Points, in no order, along strands that fork, close into loops and pass close to each other.
(in the rows, 128 means zero)
Two points are linked if the straight distance between their rows is under 192. Some points are linked to none.
tulol: [133 167 123 112 109 168 244 100 125 155 132 149  76 187 163 181 108  90
 135 135 129  48 112 146  95 133 104  97 171 152  88 115 137 104 154 160
  87 143 168 142 125 138 129 113 101 121 101 194  91 108  78 102 147 134
 130 148 109 119  77 153 120 137 148 141 128 128 106 158 162 173 125 132
 134  92 140]
Repat: [118 172 177 128 186 175 107 183 167 130  99 114 115 124 119 112 154 141
 138 107 128 137 111  61 168 110 145 128 115 134 128 131  99 136 159 121
 111  94 114 118 129 143 112 122 116 136 158 125 174 120 136 140 103 135
 144 101 133 115  79  94 180  87 111 118 135 158 162  98 118  98 105 166
 143 189 141]
vev: [124  78 116 133 116 118  97 140 120 143 114 156 182 123 118 141  90 134
 117 157 101 146 128 172  88 144 116 176 117 154 115 156 165 130 136 151
 139 147  67 155 157  88 181 115 121 141  95 131 127 112 146 159 135 181
 150 119 109 119 145 134 134 138  87 175 121 107 147 129 150 142 125  99
 102 101 126]
vav: [105 138 124 137 157 144 145  84 130 122 100  99 128 146 128 120 104 109
 120 126  89 110 129 112 145 101 172 116 115 154 138 120 121 133 134 117
 120 114 116 144 157 189 133  97 119 163 146 153 124 125 158 147 121 140
 141 107 147 146 116 105 102 119 141 129 103  96 149 150 172 143 138 167
 113 122 113]
Gupo: [132 191 102 166 107 150 192  80 172  99 121 115  77 167 118 144 112  76
 141 109  76  86 124  85  77  90 149 150 113  89 104 199 129 130 147  68
 111 118 120 180  89 184  94  74 168  93  67 170 149 132 145 112 133 123
 117 148 115 178 126 115  89 137 140 155  96  96 137 179 160 109 132 140
 124 124 157]
nas: [123 156 102 158 113 122 168 111 192 110 143 137  89 133 108 144  98  84
 139 125  87 109 103 104  66 116 139 168 102  61 104 235 121 135 160  75
 132 113 105 167  99 131 119  98 176  84  70 161 140 130 168 111 147 132
 104 149 113 168 146 119 114 167 112 172  97  99 131 169 124  99 141 127
 118 137 175]
fari: [115 115 117 175 129 151 132 150 103 146 105 163 188 122 139 110 129 137
 113 164  79 160 132 176 113  85 122 126 106 185 157  83 173 142 112 155
 129 139  97 155 182 167 160  92 104 200 138 123 153 154 149 187  96 187
 160 108 167 109 130 121 135  84 107 130  84  99 168  83 178 125  97 129
  82 110  74]
kadi: [110 138 121 150  91 132 199  86 145 128 117 146  72 203 136 223  91  77
 128  87 131 117 137 130  91 102 154 107 137 134 138 162 147 114 118  63
  93 147 171 139 118 170  71 117 159 112  43 129 101 167 118 107 135 126
 194 132 120 155 145 109 105 117 155  98 129  98 165 176 170 156  91 150
  94  96 142]
zigu: [174 118 117 140 138 122  80 140  56 134 115 159 167  89 126  94 181 191
 111 175 132 128 135 178 121 114  82 130 114 152  97  81 142 145  92 141
 180 139 101 128 120  68 192 137  88 131 163  98 131 148 135 108 150 136
  74 136 125  90 132 198 159 147 120 123 106 160  82  72  97 137 152  70
 116 115  78]
sivu: [175  71  85 101  43 114 104 110  75 152 140 187 119 106 149 134 142 148
 116 168 181 160 155 212 132 138  82 106 157 159 108  97 132 103  71 177
 161 145 156  75  96  84 150 159  96 114 151  80  80 136  84  91 142 109
 129 163 142  93 115 160 142 177 142  90 134 169 112  97  93 145 119  46
 126  98 122]
kuga: [143  52  96 132  62  63  72 108 109 121 148 194 173 129 137 179 133 150
 120 153 149 188 158 211  65 166  85 164 139 144 108 174 147 119 128 157
 150 178 112 121 119  70 146 142 117 100  58  74  93 127 105 106 155 126
 143 128 106 107 155 143 116 159 107 117 142 126 133 142 103 159 131  59
 119  77 133]
dev: [113 142  99 142 132 129 142  89 100 103 127 113 161 157 115 128 129  99
 112 121  94 132 161 147 117  96 161 111  97 150 154 125 141 141 105 102
 137 100 128 160 184 189 122 107 123 163 125 131 123 162 155 157 101 141
 162  88 165 159 139  74  97  96 127 122 115  69 161 151 195 133 122 170
 111 115  92]
zosez: [115 116 123 138 143  85  72 151 124 131 170 132 155  80  83 148 156 150
 142 130 167 155 151 117  78 143 124 157 122  68 125 175 146 120 130  69
 155 119 121 113 128  39 145 161 165  49 104 110 152 149 145 129 143 114
  98 110 109 146 189 139 162 142 123 150 190 116  95 121  76  79 127  77
 140 153 171]
nuvo: [112 148 127 144 140 110 129 145 182 133 164 131 116 118  77 149 113 106
 149 122 107 136 136 108  75 123 138 162 118  63 116 199 136 105 159  63
 124 113 104 140 121 108 130 126 192  76  88 148 156 137 162 123 145 126
 121 127 109 152 148 115 147 150 107 162 147 105 133 144 112  88 118 114
 123 149 169]
Rutis: [148 101  79 131  83 135 116 134  65 155 154 188 143 131 115 161 146 146
 130 153 133 127 178 179  66 116  84 150 133 147  95 136 156 121 107 135
 171 141 136 145 119  44 189 155 112  91  88 109 116 159 143  86 198 153
 101 124 123 107 131 175 116 161 125 161 146 136 105 135 105 144 127  42
 140  78 110]
Numil: [110 142 149 130  92 145 207 118 122 152 124 158  89 203 152 224  89 101
 143 100 154 127 134 145  99 130 122  92 170 165 143 127 152 113 134  80
  77 164 180 114 123 144  94 132 145 125  57 137  85 140  82 107 146 128
 205 123 108 127 129 109 113 120 133 114 157 123 163 160 149 173  78 133
 124 101 138]
neri: [114 108 100 158 102  89 120  86 105  98 136 115 158 180  94 131 128  94
 117 102 106 148 170 163 126 113 164 119 102 133 176 110 138 136  83  91
 170 124 130 151 174 164 132 129 125 158 121 105 116 172 164 140 136 119
 152  88 180 158 173  76  72 106 137  89 109  55 157 168 170 133 136 154
  89  76  90]
fov: [147 130 147 110 173 136  88 150 139 130 110 112 125  77 142  96 156 175
 120 130 139 118  91  98 157 152 113 121 117 115 101  99 128 138 137 155
 130  96 102 103 123 120 136 116 112 116 167 131 144  93 121 127 110 110
  99 154 109  95 117 144 170 118 127 131 135 176  99 102 109 115 144 135
 134 178 149]
Zibep: [130 164 114 135 163 185 174 218 102 158 144 175 181 113 128 138 153 157
 115 174 102 103 174 150  76  78 119 134 134 162 127 106 162 133 123 127
 136 110 130 167 152 105 179 115 123 131 124 145 161 151 160 148 110 177
 144 135 110 109  86 173 168  79 101 153 125 100 132  79 135 107  70 104
 117 143  87]
zan: [152 106 150  98 115 138 100 145 146 124 114 146 110  86 148 140 137 144
 138 126 186 136  96 129 155 166 116 108 138 138 118 100 138 120 134 156
  88 111 106  83 133 104 129 123 116 112 146 104 133  81  85 107  95 125
 132 167 107  85 107 117 210 131 115 120 159 199 118 104 104 108 122 116
 135 179 169]
fusan: [128 126 130 128 184 122 123 112 134 119 111  88 142 107 126  71 130 154
 101 143  89  98 108 101 159 125 150 122  97 114 113 115 109 151 142 157
 166 108 121 160 139 142 149 121  97 157 172 163 119 106 164 134 155 117
  63 127 125 138 135 162  97 122 144 143  94 124 107 137 134 147 189 145
 128 119  93]
bap: [134 131 116 131 142  58  97 122 122  86 142  97 154 146  65 108 151 121
  99  97  97 152 162 128 152 121 162 131  69 113 182 110 133 131  96  96
 184 103 150 145 172 167 139 154 123 148 181 108 126 170 169 150 137 119
 114  83 167 174 180 117  79 137 139  97 117  76 139 150 159 127 164 155
 128  92  74]
zuviv: [103 133 142 112 145 142 155 105 169 137  79  86  86 114 153 110  92  99
 138 116 136 106  74 106 165 168 134 120 154 146 102 126 100 129 156 186
  65 146  95 128 114 160 107  90 126 151 128 167 138  62 101 109 122 139
 116 138 112 142 105 104 126 135 126 150 108 177 135 137 158 137 148 154
 148 144 166]
muz: [ 94 127 147 122 109 120 156  94 188 124 128 113  71 162 140 175 103  87
 143  88 139 129 119 119 116 145 126 130 149 109 122 174 120 105 166  89
  75 146 133 123 101 136  70 134 175  98  68 139 135 110 111  98 132 114
 144 141 118 140 132 111 122 160 153 122 142 141 136 169 127 142 132 138
 141 133 165]
zada: [135 132 122 137 148 150 142 204  98 155 142 176 194  82  92 114 146 165
 123 188 104 114 151 160  59  98 116 160 128 148 122 128 158 122 130 136
 157 120 101 163 145  69 202 116 114 125 123 136 176 127 162 151 102 181
 147 127 130 106 125 177 172  99  80 179 132 106 126  86 124  91  73  94
 127 140  91]
Vil: [128 124  95 140 139 141 129 176  94 146 133 170 211 102  96 107 103 151
 115 189  76 135 138 182  77 112 109 197 105 152 118 136 163 148 115 138
 152 124  92 192 183  93 180 119 132 146 119 136 152 108 173 170  97 197
 154 124 129 126 150 152 138 109  63 193 102  86 151 111 155 107 111 111
 113 101 101]
napeb: [115  62 144 117 132  65  80  65 131  79 113  75 106 115 161 118  95 138
 111  83 155 171 106 120 200 179 156 137 136  92 134 146  95 148 120 143
 117 147 130  91 119 143  76 143 154 150 101 101 127 103 108 154 113  86
 145 138 130 168 177 107  94 151 153  92 142 123 136 141 114 127 148 156
 127 128 163]
duvel: [ 91 155 166 120 153 163 112 199 172 152 128 137 115 127  94 145 128 121
 167 105 147 139 137  76 117 112 145 126 136 109 150 150 106 118 154  82
  98 118 108 127 143  98 129 128 143 117 122 127 147 131 123 130  95 146
 151  85 118 107 103 103 183  96 107 133 170 142 153 119 116  75  82 136
 158 196 155]
Pavi: [164  70 109 132  71 111  74 109  62 139 125 169 151 107 154 103 152 161
 112 171 136 144 127 204 127 130  84 113 124 167 106  70 142 121  86 174
 162 161 117 101 120  88 160 148  85 131 150  80  95 136 104 110 142 132
 112 145 128  81 132 175 151 162 115  80 102 166 115  88  98 149 141  71
 105 105 101]
deda: [111 158 116 139 155 152 157  93 151 109 115  85 132 142 123  99 105  97
 113 125  82  80 119  84 148  99 165 132 118 122 117 127 107 142 139 126
 143 105 121 177 137 165 118 106 122 144 161 180 126 112 162 115 152 123
  96 129 132 167 104 123  90 134 151 148  98  95 121 162 158 150 172 160
 124 127 120]
Sus: [124 203  86 158 150 199 187 119 105 115 118 101 170 129 133  85 124 104
 134 155  80  79 159 134  81  58 150 117 105 164 132 115 151 163 130 139
 153  92 120 216 167 183 127  77 125 146 144 171 144 140 139 137  86 160
 128 140 128 134 102 135  92  62 101 174  93  73 126 122 204 125 132 154
 131 117 105]
nuguf: [107 108 140 128 171 105  94 122 167 130  92  81 153  64 145  76  89 132
 120 140 100 147  85 107 158 178 147 165 116 115  96 178 119 139 143 176
 133 120  58 148 124 153 136  99 118 152 131 163 161  67 148 142 125 138
 105 132  99 156 146 134 130 146 103 196 101 156 134 127 140 120 158 145
 119 140 160]
Povi: [135 111 118 115 146 121  70 154  99 136 146 135 141  69 107 138 156 168
 125 143 175 142 133 113  99 148 116 135 129 109 113 119 139 132 107 103
 151 119 117 113 114  67 167 144 132  77 135 110 120 134 130 105 128 118
  96 125 110 113 154 160 185 133 120 160 183 150  95 101  92  88 119  74
 149 157 157]
feke: [129 102 140  98  86 117 114  97 157 127 140 119  76 131 148 125 112 130
 142  95 217 126 109 124 168 169 116 103 159 109 124 127  94 118 123 148
  88 131 166  71 108 111  82 164 153 125 133 114 108  84  71 110 104  67
 131 183 120 126 131  99 139 168 156  97 164 172 101 149  99 119 134 122
 154 149 183]
dum: [104 191 142 127 173 183 158 166 184 139  80 103 138  90 119  81  97 109
 144 148  86  96  87  68 140 112 156 146 137 133 120 148 106 134 160 144
  91 114  85 162 112 177 134  68 134 158 148 184 181  71 148 125  99 151
 120 137 100 136  75 108 160 116  85 207 100 144 145 137 149 101 106 159
 135 169 146]
Tuf: [146 185 186 120 181 183 126 170 138 124  98  92 102 148 139 107 164 139
 137 100 112 113 107  45 210  93 151 116 109 133 123 101 118 142 152 141
 108  91 137 124 130 178  98 127  96 155 196 126 172 138 131 157 122 114
 138 105 149 116  55  94 153  84 132  84 117 154 149  95 126 135 127 206
 128 162 116]
mupu: [134  37  93 135  62  68  41  95  78 109 144 147 178 108 128 150 144 165
 116 152 158 192 154 189 112 154 100 151 137 122 131 131 134 134  86 133
 193 164 130 120 128  68 144 170 128 107  99  81  97 140 116 133 138 118
 123 102 122 122 175 160 106 169 123  98 134 123 126 111  91 144 154  53
 126  78 131]
nezu: [145 178 139 100 167 152 132 140 156 114 139  96  82 134 122  93 147 134
 141 105 130  70  95  56 158 129 128 108 140  86 109  92  75 133 141 126
 117  89 158 119  95 117 108 135 124 117 155 155 105 113 117  95 134  92
  60 134 116 107  92 126 128 129 159 126 123 144  87 132  83 113 172 153
 175 163 145]
lotoz: [129  87 124 145 138  51  91 105 138  85 177 100 126 131 106 151 144 124
 118  88 146 147 160 118 141 157 140 139 124  68 158 153 113 115 104  61
 154 134 147 105 115 107 115 189 160  89 118  93 109 173 147 140 146  86
 108 119 133 154 194 123  83 149 176  81 156 109 119 137  76 124 163 116
 145 126 132]
tas: [125 179 151 128 185 131 102 144 186 105 124  67 117 108  99  79 142 127
 129 119 102 118 111  30 175 123 153 125 126  79 120 131  75 145 159 109
 137 103 149 138  95 151  92 139 133 112 184 156 133 110 153 127 129  90
  44 117 117 136 124 121 123 125 151 144 130 125  91 141 101 102 169 156
 182 161 128]
mogi: [128  49 128 108 111  48  64  74 104  84 136  92 121 126 154  99 113 160
 100  88 157 182 116 133 206 176 124 136 134 108 169 119 100 153  99 144
 136 148 144  73 125 142  75 163 136 167 135  80  98 138 109 172 116  94
 149 129 151 160 190 106  95 132 144  74 131 116 126 138 101 152 155 164
 116 108 135]
mazor: [121  99 153  79 124 108 132  86 102 122 106 100  79 145 182 105 107 122
 116  86 143 147 100 136 219 157 144  98 128 154 167  87  86 141 127 192
 104 151 151  62 116 159  60 118 122 199 163  88 102 133  86 138 115 101
 151 172 183 152 142 103  77 116 149  49  92 142 138 128 122 151 133 198
 125 128 133]
vune: [117  84 147 101 122 120 150  72 118 125  72 110  89 128 188 111  92 114
 124 119 146 121  92 162 204 150 132  93 141 163 133  86  97 122 138 214
  92 154 133  85 133 146  94 119 113 177 139 123 106  97  77 127 120 125
 157 163 160 134 131 108  97 132 144  84  94 155 151 136 149 164 127 180
 119 120 134]
Sazif: [147 135 159  86 146 130 124 146 109 103 127 103  85 155 151 110 145 135
 114  66 149 133  95  87 213 139 142  95 124 120 172  78  82 140 119 167
 119 125 156  73 105 160  50 131 120 181 189  75 115 167 100 146 112  86
 163 139 187 119 105  96  93 100 144  40 102 160 139 120 103 159 133 211
 136 146 130]
fala: [100 205 120 118 140 199 192 142 159 141  86 111 122 131 147 112  70  94
 139 142  88  88 108  84 111 117 135 135 138 148 119 168 118 129 134 148
  76 120 106 178 110 207 115  53 146 145 111 208 163  82 130 129  98 168
 156 146  85 156  74 103 131 122  90 207  92 115 140 141 188 132  92 161
 119 141 137]
zit: [135 135 131 146 158 113 131 143  98 127 118 118 177 121 110  76 171 161
 109 136  75 144 131 134 143  84 131 126  75 146 146  87 149 166 129 142
 176 125 113 146 173 160 172 144 102 176 196 124 143 147 170 169 143 138
 110 101 170 126 138 160 126  86 112 115  86 109 130 106 143 132 150 143
 101 111  50]
Gem: [131  79 150 144 102 142  96 152  84 144  99 185 148 141 160 148 148 146
 134 148 144 153 121 166 124 108 108  98 136 184 147  82 148  98 107 156
 109 170 107 113 122 119 152 141  84 153 118  96 111 150 118 136 133 171
 163 100 148  81 115 135 146 114 122  91 139 165 160  92 133 148  76  99
  98 125  85]
pip: [144 136 110 145 114  84 115 140  95 121 141 119 161 130  76  89 175 150
 106 122  89 160 160 146 142 104 140 132  67 132 177  64 132 158  93 125
 206 127 134 148 172 159 165 151 114 181 196 102 131 188 166 164 151 125
  99  77 180 151 178 154  99 109 123 104  93  89 128 127 152 124 173 134
 107  75  45]
seso: [137 159  86 170 149 169 167 154 100 126 124 146 193 109 134  88 131 127
 122 174  78 110 155 183  85  61 130 137  99 177 143  91 173 164 108 147
 146 101 110 207 189 176 158  88 111 154 143 143 155 154 152 160  83 179
 147 138 149 107 128 131 125  62  90 167  93  75 146  83 199 113 117 139
 110 105  68]
Parep: [115 118 135 149 171  76  89 145 156 124 159 103 154  81  95 121 124 139
 124 140 108 150 128 111  95 149 138 171 121  73 109 184 137 130 151  82
 162 110 105 148 131  85 148 145 162  82 117 152 157 122 166 143 143 129
  94 109 114 155 182 131 141 145 117 165 150 112 112 134 105  98 144 119
 133 133 159]
bip: [119 127 124 147  91 157 191 120 108 158 116 156 131 188 163 178  80 110
 111 148 123 102 144 149 103 100 138  88 141 179 147  74 148 121 110 138
 107 153 156 159 167 162 122 100 107 166 107 147  93 158 110 124 129 153
 163 116 133 118 105 121 112  99 125 111 115 110 150 125 177 174  92 122
  96  98 110]
Luz: [127 212  93 149 146 199 191 105 122 133 104  98 164 148 155  99  87  78
 138 154  77  72 140 118  84  80 152 131 116 157 120 159 138 150 129 147
 115 105 119 213 149 205  99  53 131 142 113 193 141 120 123 122  98 175
 147 139  98 155  96 121  88  89 100 194  94  82 133 145 221 149 115 162
 119 127 124]
dis: [121 121 139 108  76 151 171 131 134 156 147 158  81 182 135 223 120 104
 147 103 187 124 138 149  84 150 103  95 167 138 126 148 157  97 149  82
  76 156 171  96  97 106 116 154 151  85  72 115 103 133 100  95 140 133
 174 117 108 105 124 129 129 136 134 127 181 140 163 165 121 147  88 108
 145 109 146]
Zeteg: [125 127 155 127 192 137 106 140 150 145 100  88 159  49 134  68 129 158
 124 159 115 112  77 101 135 145 136 152 114 116  98 135 129 147 154 176
 140 110  77 142 118 121 156  97 111 116 144 162 161  66 135 117 122 132
  81 145 105 127 128 153 160 127 102 181 120 158 106 119 125 118 158 129
 140 155 150]
gapuv: [121 198 124 131 181 129 130 149 174  86 143  83 121 123  66 100 146  95
 131 118  92 115 137  39 152 104 159 151 118  86 140 136  97 149 148  58
 162  80 163 143 126 167 118 144 137 108 189 159 153 134 166 137 119  85
  95 102 138 147 138  97 120 134 150 144 133  89 112 139 136  81 151 166
 181 162 113]
Liri: [132  49 114 104  99  88  81  97  95 113 132 136 120 141 148 134 133 136
 118 104 162 173 128 162 172 143 112 115 146 136 172  87 111 118  83 145
 135 168 156  84 107 109 118 157 136 147 143  59  86 145  92 139 118 102
 153 132 149 124 171 118  88 144 144  58 139 137 134 114  95 157 124 114
 123 117 122]
vebem: [117 161 143 111 107 146 185  92 175 144 135 119  59 175 136 158 126  86
 142  87 143  81 123 117 125 141 121 118 174 111 114 132 111 106 163 107
  87 135 169 110  95 118  68 135 159  94  95 140 109 115  87  96 154  99
 118 145 116 131  97 134 112 163 166 116 134 145 122 174 115 129 143 141
 161 131 162]
gur: [146 123 113 136 132 141 106 160  66 158 136 179 159  99 113 121 159 167
 115 183 127 113 163 179  83  98  90 152 133 151  95 110 148 144  97 147
 184 135 115 146 129  42 199 139  91 106 122 123 130 161 146  98 169 153
  90 118 126 102 127 180 148 138 109 163 131 144  93  95 111 129 132  56
 127  97  86]
rori: [149 152 161 102 179 128 103 147 137 104 114  79  87 140 135  92 147 141
 121  81 132 132  96  46 219 129 153 111 104 101 152  97  95 146 137 146
 115 105 134 103 123 176  85 146 116 167 198  99 129 150 123 151 119  94
 136 125 164  97  99 106 129  99 141  74 116 163 124 100  92 135 148 210
 147 159 115]
ruram: [104  92 139 138 103  77 132  92 196 102 139 108  82 128 148 153  98  92
 138  89 159 148  99 131 143 160 128 134 135  76 124 209  99 124 163 112
  89 141 135 101  94 131  73 142 172 105  52 120 117 103 104 101 129  80
 130 157 116 158 164 118 118 173 160 116 154 150 133 157  98 116 148 128
 149 128 188]
benev: [121 182  96 172  97 139 204  57 158 107 141 130  77 194 136 179 106  66
 134 103 111  90 143 134  66  84 162 129 108 105 129 190 137 132 126  59
 114 121 157 160 109 189  73  82 154  91  46 141 116 181 134 112 127 115
 164 133 132 172 143 108  85  99 144 111 114  77 148 192 178 121 115 157
 109 104 152]
duni: [111 142 149  96 123 161 151 136 174 152  92 112  76 116 144 130 110 109
 157 120 152 103  92 116 133 161 123 119 149 131 107 144 115 113 176 156
  60 128 105 115 111 135 115 102 126 114 107 158 135  77  92  98 113 130
 117 133 102 121  89 107 160 138 120 165 141 172 122 141 137 130 131 139
 161 159 170]
mikug: [117 167 153 101 135 174 163 187 158 176 133 130 112 116 115 125 105 120
 164 152 136  95 101 107  86 154 122 127 132 122 102 157 136 112 176 133
  72 128  98 123 126 104 155  97 144  96  99 169 150  81 127 100 116 160
 127 126  87 110  81 133 186 130  98 190 143 143 119 143 121 108 103 127
 154 159 156]
pipev: [109 193 161 120 135 185 154 231 149 179 145 156 127 116  88 129 121 142
 165 144 141 108 131  95  82 108 116 128 137 112 120 139 125 114 176 103
  91 112 113 132 142  88 140 123 150  97 108 155 162 113 128 111 112 155
 148 114  86  98  69 133 210 108  80 170 169 139 126 116 114  79  64 120
 155 171 143]
Numan: [121 190 127 120  93 171 235 101 170 157 128 129  44 196 151 173 111  84
 155 104 128  67 110 110 110 140 114 104 182 123  82 136 130 105 170 116
  61 152 178 119  99 143  78 120 130 103  94 195 106 100  86  96 150 119
 115 134 102 121  77 132 119 147 154 145 129 137 108 173 145 140 140 142
 151 109 166]
nidu: [126  98 122 107  60 129 142 138 132 144 158 149 102 154 161 204 108 101
 152 135 179 152 122 171  74 165  93 102 149 139 107 186 176  96 172 135
  68 158 135  92 102  88 141 140 124  74  65 114 121  92 105  95 143 143
 166 141 101 101 120 138 151 149 110 146 189 145 154 154 110 154  96 119
 145 110 162]
zod: [144 137 135  91 125 147 118 126 155 123 138 119  71 140 139 118 136 124
 135  94 182 105 106  96 183 146 120  95 159 102 136  93  79 118 115 131
 100 108 172  86 113 107  83 142 147 126 156 123  95 116  86 106 109  78
 110 163 125 102 101 105 127 131 155  81 130 156 104 126  97 126 149 151
 172 158 162]
rap: [160  63  91 101  39 102 108  88  99 149 162 180 111 126 136 159 134 134
 141 145 198 165 161 206 116 163  92 106 171 149 122 135 130  98  95 165
 136 140 187  60  92  86 148 151 117 105 136  88  68 113  71  96 127  92
 143 171 126 119 134 137 139 183 157 107 160 160 108 126  83 158 104  58
 137  97 163]
vod: [136 166 132 141 187 142 163 135 116 110 123  95 160 112  98  55 175 151
  99 146  67 122 122  98 151  88 149 137  82 127 128 107 127 164 143 134
 180  90 129 167 172 170 163 134  95 165 209 156 150 121 180 152 129 122
  87 131 154 147 128 163 126  93 134 146  88  98 115 117 151 130 174 157
 130 132  61]
Mifu: [ 96 180 129 139 166 143 141 158 173 117 112  90 140  97  85  79  91  89
 151 139  85 137 119  73 121 122 153 178 111  88 107 196 107 121 156  96
 106 106  88 152 111 176 115  96 173 126 130 170 193  81 168 140  99 147
 131 120 116 156 116  88 146 129  92 221 120 116 156 140 138  77  97 153
 136 166 159]
nila: [135 187 118 137 155 204 198 178 117 157 143 165 149 146 144 158 137 133
 120 159 112  66 168 126  61  85 117 106 146 163 120 102 149 123 117 123
 137 109 151 172 141 112 159 104 119 133 113 171 134 153 136 115 137 155
 128 133 111 119  75 162 133 101 133 158 132 113 105 105 154 127 112 118
 122 127 101]
mivo: [137  76 110 136 119  52  52 109 106 102 154 119 149 111 108 148 156 157
 115 115 155 169 158 135 138 164 132 141 127 111 148 140 131 119 105  94
 175 141 129 122 132  74 141 175 139  94 113  91 105 155 145 149 143 120
 114  90 122 139 197 129 104 137 153 102 149 113 109 118  87 127 156  96
 138 112 126]
Sorol: [152 134 153 164 106 158 122 160  50 160 133 162 175 163 150 109 189 169
 134 163 110 126 146 158 153  81 105  95 114 182 139  33 152 134  88 153
 153 157 108 120 141 133 146 162  82 143 169  93 141 186 135 154 149 159
 114 105 158  73 103 153 112 101 130  74 100 135 125  81 131 140 113  96
  60 115  40]
loval: [135 175 133 129 202 112 122 155 146 104 157 115 138 105  63 105 164 139
 118 122  97 136 145  74 138 110 152 144 107 108 146 132 111 129 130  67
 179  86 153 142 144 135 164 166 121 128 193 137 141 148 169 150 125 116
  97  94 145 151 146 119 115 109 136 140 136  87 116 118 133  91 135 132
 170 151  97]
mov: [140  90 131 111  55  93  93  82 147 116 178 128  90 129 129 147 120 133
 145 101 216 136 128 145 133 178 112 120 173  90 130 146 106 121 107 129
 105 107 184  47 100  99  89 160 168 106 113  97  96  91  82 108 124  56
 138 191 122 153 152 111 146 178 167 103 179 163 102 150  83 124 126  91
 141 133 189]
sir: [143  71 117 118  55  89  93 116 124 131 155 179 152 139 142 210 109 110
 142 153 161 173 136 203  64 165  91 137 144 146 105 189 174 101 146 159
 116 163 122 110 112  73 161 146 114  89  51  78 114 114 117 110 147 145
 167 140  99 101 130 136 133 161  97 138 163 133 156 152 115 156 102  87
 117  85 159]
letab: [103  58 134 137 125  47  92  85 179  86 124  92 121 102 155 144  86 108
 126 105 151 167  98 126 163 177 144 167 128  83 114 207  96 144 134 140
 106 145 108 105 120 137  81 131 158 124  62 122 135  95 111 128 127  92
 138 142 121 170 177 102 122 154 147 124 137 151 137 156 108 120 162 137
 122 128 191]
nupe: [166 111 145 130 101 128 107 164  43 138 129 152 147 152 150 105 201 163
 118 138 116 136 146 154 175 106  92 107 109 159 147  46 133 117  90 146
 164 158 127  97 107 123 130 161 102 151 194  68 124 199 122 120 148 133
  95 137 170  80 114 154 107 122 144  61  95 138 103  93 100 161 140 111
  79 118  56]
Nutup: [148 124 176 141 126 175  94 172  65 157 107 183 174 159 157 132 176 181
 146 155 130 149 159 142 153  99  85 107 124 194 141  55 171 111 109 143
 125 156 112 112 126 128 135 153  88 141 153  85 153 168 121 156 131 166
 157  93 143  62  99 135 151 113 111  74 132 159 144  55 125 132  74  97
  69 149  61]
palo: [162  65 107 106  54  75  80  71 110 115 179 142 120 114 140 125 119 164
 120 128 200 150 130 167 145 181 101 131 168 107 124 134 125 122  72 155
 153 126 180  51 100  85 128 153 144 123 141  93  86  89  82 126 141  66
 131 185 121 148 151 138 145 186 166  93 162 165 104 132  76 137 139  89
 132 102 170]
gib: [135 188 103 133 119 193 231 134 118 161 154 160 113 172 148 173 127 105
 122 145 134  47 157 125  72  99 117  97 156 155 110  98 147 111 118 121
 125 120 167 173 140 128 154 101 113 129  95 187  98 159 123 103 164 145
 117 132 103 120  80 167 108 124 134 155 116 109  98 129 159 150 124 110
 118 104 117]
fivi: [ 97 110 161 105 138 126 160  63 150 127  69  72  83 131 179 113  72  84
 133 111 137 127  90 123 188 169 150 120 147 142 122 122  97 115 153 192
  76 148 124 112 120 170  82 108 126 167 120 161 121  77 102 108 131 131
 143 152 134 150 111  95  86 139 154 126  99 152 150 144 151 154 146 171
 134 123 154]
getu: [122  62 124 134 105 107  87 128 110 138 113 154 159 117 119 162 125 139
 119 133 129 159 136 161 115 127 122 142 132 151 148 121 159 115 120 148
 138 164 106 133 140  82 165 138 114 126  99 104 114 146 132 158 136 160
 153  96 134 102 149 126 131 135 115 120 147 125 151 117 133 147 114  96
 107 112 116]
Luno: [118 103 143 155 155 134 112 137 108 142  96 141 164 116 136  99 150 153
 123 130  77 165 111 152 154  88 134 132  92 167 137  96 151 150 133 144
 132 144  87 136 177 172 169 109 100 204 163 117 147 130 153 182 109 168
 150  88 176 113 115 126 146  89 113 108  94 124 157  98 157 135 109 152
  83 138  66]
nep: [129 129 125 131 159  64  98 106 140  92 156 101 121 146  86 128 145 114
 115  81 108 135 161 113 154 138 163 127 108  86 177 133 111 110 112  69
 167 126 152 121 140 144 111 166 147 115 153 101 112 184 161 149 148  89
 113 105 149 175 164  94  84 130 175  85 138  89 126 152 115 129 160 139
 134 115 110]
nalar: [ 95 136 133 143 156 111 115 117 179 114 104  94 143  99 119 103  85  90
 134 127  92 149 106  90 136 152 162 171 123  93 117 204 107 129 148 104
 121 128  76 158 119 176 108  99 158 126 116 155 184  93 163 134 122 142
 129 121 104 165 131  87 127 156 101 193 113 118 160 145 135 108 130 154
 112 153 168]
rotu: [154  93 126 106 119 121  89 139  80 127 139 151 124 141 127 121 164 152
 117 115 145 138 134 139 156 129 110 102 135 135 164  74 112 116  88 124
 158 145 139 105 109  97 136 154 115 135 161  76 101 171 128 128 127 124
 116 116 150 100 142 147 104 118 149  61 137 131 120 106  93 139 126 116
 129 142  97]
gapad: [121 144 132 134 198  96 106 149 129 116 140 118 165  72  82  92 151 162
 114 146 106 141 142 105 116 128 150 157 117  95 123 141 131 147 135  91
 173 108 128 143 139  89 170 153 125  96 169 148 142 139 173 158 133 123
  80 101 123 142 174 157 141 129 128 151 146 105  95 107 115  98 147 113
 155 129 118]
leme: [149 103 124 107 110 126  79 160 119 126 142 156 122  81 128 150 150 168
 131 125 209 150 127 127 142 164  99 100 133 125 138  97 140 116 106 118
 121 110 123  78 123  76 136 144 124  96 142  82 127 116  91 100 109 107
 135 152 109  89 118 144 208 127 128 111 180 183  91 102  77  97 113  88
 142 177 163]

A fork is a point with three links, a tip a point with one. Leave the first point through the second and follow the links. Name the first fork or tip that comes.
palo; mov => Parep
nezu; zod => Rutis
Numil; dis => bap
bap; neri => zit

How many points has the smallest loop of links through each point below? Write - if it is on no loop.
Numan => 21
dev => 9
duvel => 12
